A landscape with many valleys, sampled at points; each row gives a point and its height.
A ball rolls from a point to the lowest of its 2 nearest points, and stops where none of them is lower. Distance is the straight distance between rows; heights are no part of it.
z637: 85  54  90  95  110  140  40  82  119  119  86  42  89  99  81  81  83  65  125  133  132  116  81  h=43.8
z250: 105  95  98  128  143  92  72  55  141  105  85  42  82  110  69  88  53  86  114  132  121  91  72  h=50.7
z919: 102  127  135  99  110  108  74  90  93  113  134  136  90  22  71  148  137  82  109  118  121  88  111  h=22.8
z614: 82  137  97  100  107  60  147  63  90  88  109  129  90  124  139  46  116  108  107  59  75  133  76  h=73.7
z944: 91  82  79  124  140  84  86  98  128  80  65  13  139  166  103  116  65  81  117  107  102  83  64  h=64.3
z781: 76  103  102  87  55  96  110  118  116  106  122  130  109  102  119  97  109  122  120  81  42  111  89  h=18.7
z647: 151  89  130  112  146  91  96  70  105  131  107  105  86  67  56  118  133  93  114  111  122  91  123  h=38.6
z121: 88  62  79  111  110  132  57  126  95  133  96  71  91  131  96  87  91  82  105  125  96  123  106  h=39.1
z117: 66  121  117  57  33  91  131  134  91  103  119  78  85  107  96  125  91  138  80  79  103  117  107  h=28.5
z43: 85  126  141  116  100  103  158  120  96  107  68  150  117  94  106  80  125  151  93  79  102  103  130  h=76.9
z297: 89  117  79  101  107  94  85  94  170  134  70  93  79  135  75  116  113  128  100  80  93  91  67  h=60.5
z774: 114  61  105  73  77  95  84  93  51  111  99  115  138  103  120  73  98  85  112  112  108  102  130  h=24.6
z728: 88  49  92  108  76  106  74  107  86  121  80  87  133  67  98  113  102  61  77  141  118  135  140  h=24.7
z586: 99  109  82  107  157  110  77  104  105  114  69  66  109  131  120  91  75  91  107  67  80  67  65  h=22.7
z126: 102  122  86  119  110  111  75  95  141  136  107  114  61  117  85  109  130  106  97  109  73  110  90  h=63.2
z468: 60  130  120  103  52  79  130  120  40  72  136  112  111  83  86  140  118  119  77  121  91  116  111  h=33.0
z593: 138  106  81  84  119  97  141  80  113  113  93  142  111  98  97  101  90  100  63  80  100  95  107  h=36.0
z958: 92  91  86  117  112  103  130  115  133  61  79  86  112  119  104  63  47  130  116  99  95  100  68  h=59.5
z935: 142  104  80  89  82  113  111  79  79  83  109  137  128  84  83  95  94  78  74  102  140  75  119  h=32.4
z503: 101  135  152  117  115  117  136  124  99  116  126  137  75  72  100  105  130  156  109  75  102  87  142  h=76.2
z217: 111  89  82  86  82  114  103  72  83  105  129  73  69  119  87  92  100  109  101  74  125  99  84  h=51.9
z466: 94  84  48  105  137  73  83  114  104  85  67  26  141  165  134  115  84  88  120  85  130  112  80  h=66.0
z156: 121  102  148  104  121  101  71  91  112  99  123  117  87  18  81  125  120  69  119  157  135  75  147  h=25.9
z570: 88  90  104  127  166  103  57  115  108  99  68  33  108  104  117  85  72  69  107  95  82  61  120  h=18.1
z241: 144  74  105  95  99  73  69  92  70  76  102  84  106  66  78  104  133  49  103  121  105  71  127  h=28.1
z431: 152  75  67  88  130  76  100  115  104  85  80  99  117  83  89  94  75  83  74  91  102  84  106  h=39.6
z904: 119  81  52  111  104  117  91  76  119  96  101  59  83  134  77  93  61  102  111  114  129  112  67  h=54.9
z794: 124  69  103  132  115  105  95  76  107  120  71  97  103  87  93  93  90  63  82  130  115  117  143  h=18.2
z664: 87  141  60  127  86  110  99  114  130  68  65  147  103  126  127  99  111  101  71  123  90  105  89  h=70.6
z170: 127  48  112  55  82  90  71  84  68  133  121  107  125  83  91  99  85  102  119  147  99  84  127  h=19.1
z588: 116  130  123  88  105  84  144  78  105  104  68  145  91  123  115  71  114  103  77  152  118  128  125  h=78.5
z106: 138  97  145  110  129  73  141  68  76  128  100  110  75  81  99  109  133  98  100  118  103  115  114  h=42.2
z908: 105  117  82  102  92  85  93  86  111  91  86  129  90  61  122  137  97  58  59  130  120  107  107  h=38.4
z663: 93  101  98  76  91  86  149  89  117  109  134  63  94  125  94  74  56  117  118  15  78  131  73  h=49.2
z808: 131  128  125  127  146  83  73  109  119  77  130  111  73  51  80  110  135  120  136  104  91  70  99  h=30.6
z340: 96  125  132  95  66  132  94  77  65  103  113  136  103  93  120  101  120  101  110  113  124  83  100  h=27.4
z567: 115  96  138  112  112  93  87  110  59  69  85  83  89  69  107  113  131  58  101  86  89  62  105  h=23.9
z543: 81  129  113  24  65  66  145  132  79  112  130  114  101  104  127  99  80  146  73  82  91  111  121  h=26.1
z313: 97  87  100  99  103  105  111  131  156  123  77  70  74  110  70  112  103  128  75  73  97  90  87  h=58.2
z135: 103  103  148  119  97  82  140  76  76  112  116  91  71  98  84  114  137  104  124  64  89  110  92  h=44.8
z539: 104  98  101  70  46  116  105  85  93  95  127  101  90  124  105  85  107  127  136  65  103  65  75  h=49.6
z6: 89  128  95  59  78  95  104  125  93  83  115  145  107  89  147  108  86  90  93  102  62  84  89  h=21.3
z514: 102  67  111  60  90  118  92  116  121  125  101  80  75  75  61  122  91  119  88  78  131  74  85  h=56.0
z566: 75  116  124  84  77  115  152  104  52  99  107  142  136  132  110  90  118  91  94  78  90  139  99  h=36.6
z675: 95  83  66  119  143  89  109  118  132  103  83  36  142  176  75  106  50  117  110  80  79  81  60  h=62.5
z678: 102  88  60  118  58  96  117  118  95  60  115  120  144  102  93  73  107  142  101  91  88  111  84  h=24.8
z850: 101  99  104  113  108  109  110  97  110  70  89  99  68  117  106  59  68  147  107  106  107  81  112  h=58.1
z444: 56  154  138  73  14  65  141  124  70  86  142  101  122  113  91  131  98  130  104  90  89  96  112  h=30.8
z345: 104  80  111  120  135  110  75  136  81  62  72  60  97  82  120  101  85  64  103  86  80  60  106  h=21.5
z705: 99  138  144  126  101  99  140  85  105  78  100  86  58  116  93  88  122  97  133  53  84  72  81  h=46.7
z783: 99  108  104  94  68  104  91  95  70  114  89  130  110  78  120  97  111  150  84  95  139  92  128  h=30.1
z591: 92  69  42  105  111  107  44  122  102  78  79  36  130  126  110  107  85  79  117  86  130  134  66  h=67.6
z456: 74  129  130  112  82  113  135  91  53  103  145  135  108  109  91  125  125  89  84  98  64  118  108  h=35.0
z321: 76  130  79  131  142  65  116  79  96  102  90  113  101  141  129  77  87  103  91  87  57  133  75  h=72.9
z272: 76  63  116  95  123  113  62  63  124  98  85  37  63  72  73  93  80  76  121  106  146  94  66  h=47.0
z334: 92  103  126  77  109  75  114  128  127  130  127  139  101  36  116  134  107  131  111  95  51  102  108  h=25.3
z172: 79  125  56  105  78  124  114  127  110  105  95  144  108  149  113  85  107  111  57  102  90  136  101  h=69.5
z508: 92  100  134  61  97  88  102  121  111  117  96  117  84  61  141  113  74  144  110  134  86  88  118  h=22.6
z116: 94  137  143  119  89  122  105  67  57  114  124  150  113  44  100  136  132  84  102  122  135  82  106  h=25.2
z734: 114  137  106  109  118  66  122  62  86  91  118  132  86  110  127  65  127  144  112  66  87  97  106  h=74.5
z541: 91  91  76  116  85  137  126  125  74  55  83  101  139  130  119  80  73  89  99  103  118  127  94  h=29.3
z950: 91  86  84  143  132  89  55  87  107  89  96  56  79  85  82  84  82  111  115  124  87  102  96  h=54.2
z873: 90  46  121  58  74  104  53  101  98  108  103  80  114  64  77  114  106  89  120  167  107  87  120  h=11.8
z917: 85  99  94  92  102  141  120  128  84  88  76  88  94  157  115  102  77  74  82  96  114  128  80  h=31.5
z479: 135  59  66  79  110  69  79  101  102  87  114  62  99  73  97  117  69  48  91  115  89  108  87  h=43.3
z540: 114  112  128  107  85  91  160  102  128  100  49  136  101  135  103  98  120  82  103  71  83  85  86  h=80.8
z231: 62  44  94  73  54  119  68  117  70  114  109  80  142  79  81  135  117  83  94  139  100  117  92  h=18.8
z399: 88  149  80  144  126  74  96  101  122  76  72  122  84  121  131  103  110  107  90  104  71  95  89  h=71.8
z855: 93  78  108  79  94  99  97  128  86  113  119  103  85  84  114  110  94  121  77  120  79  115  118  h=19.4
z987: 95  104  119  101  110  94  57  95  82  126  104  131  116  28  120  125  131  102  92  118  106  116  141  h=19.2
z513: 101  88  122  113  135  104  59  66  115  102  126  90  80  42  60  90  98  25  118  153  118  104  143  h=30.4
z706: 128  109  75  94  95  90  106  72  81  84  100  134  129  59  114  113  82  67  42  113  135  116  136  h=35.4
z898: 121  110  43  107  96  122  87  97  90  91  105  129  109  157  101  69  110  84  95  99  97  121  98  h=68.1
z978: 103  96  128  113  71  90  136  78  117  108  51  133  104  121  131  101  121  102  101  122  121  112  85  h=79.7
z343: 88  85  88  136  62  139  129  104  86  69  121  100  130  119  86  86  88  114  102  92  104  121  69  h=27.3
z257: 76  91  39  100  130  117  20  128  129  93  85  48  103  107  85  114  76  83  93  86  121  95  73  h=69.2
z327: 106  146  123  122  88  69  122  99  101  111  142  138  88  81  105  100  154  153  119  38  88  98  122  h=75.4
z926: 94  115  99  128  110  99  72  84  111  79  102  96  61  69  119  88  84  116  107  123  104  87  96  h=56.3
z844: 132  80  87  99  65  117  72  93  64  85  103  115  155  73  100  73  82  83  115  117  132  75  139  h=28.7
z451: 84  85  93  70  75  140  102  93  102  105  110  50  63  95  91  123  90  103  93  50  152  103  58  h=54.0
z533: 95  126  115  91  78  109  148  93  112  88  134  97  90  123  103  66  91  111  129  36  89  97  76  h=48.2
z429: 143  79  116  89  94  114  86  70  93  100  118  102  74  81  63  113  118  88  113  130  123  69  101  h=33.8
z900: 98  126  127  78  100  95  157  103  98  122  80  162  107  126  116  65  116  146  102  122  94  115  132  h=77.5
z972: 106  116  42  87  108  120  48  82  120  127  105  116  91  138  104  105  120  75  90  98  85  94  77  h=65.8
z601: 93  84  109  117  139  104  61  71  124  134  84  77  60  83  80  102  90  50  86  134  119  111  138  h=25.6
z920: 108  113  112  103  156  87  92  111  130  122  131  112  77  45  90  122  123  120  107  69  76  91  89  h=27.9
z510: 97  99  100  118  96  80  129  120  121  108  54  81  106  171  85  96  131  90  90  60  73  89  83  h=81.9
z449: 98  87  89  133  123  138  94  126  78  95  76  43  93  134  85  103  67  74  82  108  106  113  102  h=34.8
z374: 109  126  88  23  73  72  109  138  86  80  104  127  105  113  138  86  92  121  82  93  100  84  124  h=23.8
z770: 82  76  97  99  122  105  54  104  80  117  112  97  87  57  103  109  126  97  80  110  76  103  124  h=15.3
z738: 92  68  72  90  100  104  115  129  137  85  95  72  112  142  83  97  52  117  113  85  71  103  57  h=60.7
z88: 94  86  61  117  57  108  109  121  126  91  116  140  143  123  99  85  110  115  126  101  37  120  80  h=21.6

Where does a ball stop that starts at each point below?
z431: z873
z456: z781
z706: z873
z705: z570
z808: z770
z637: z781
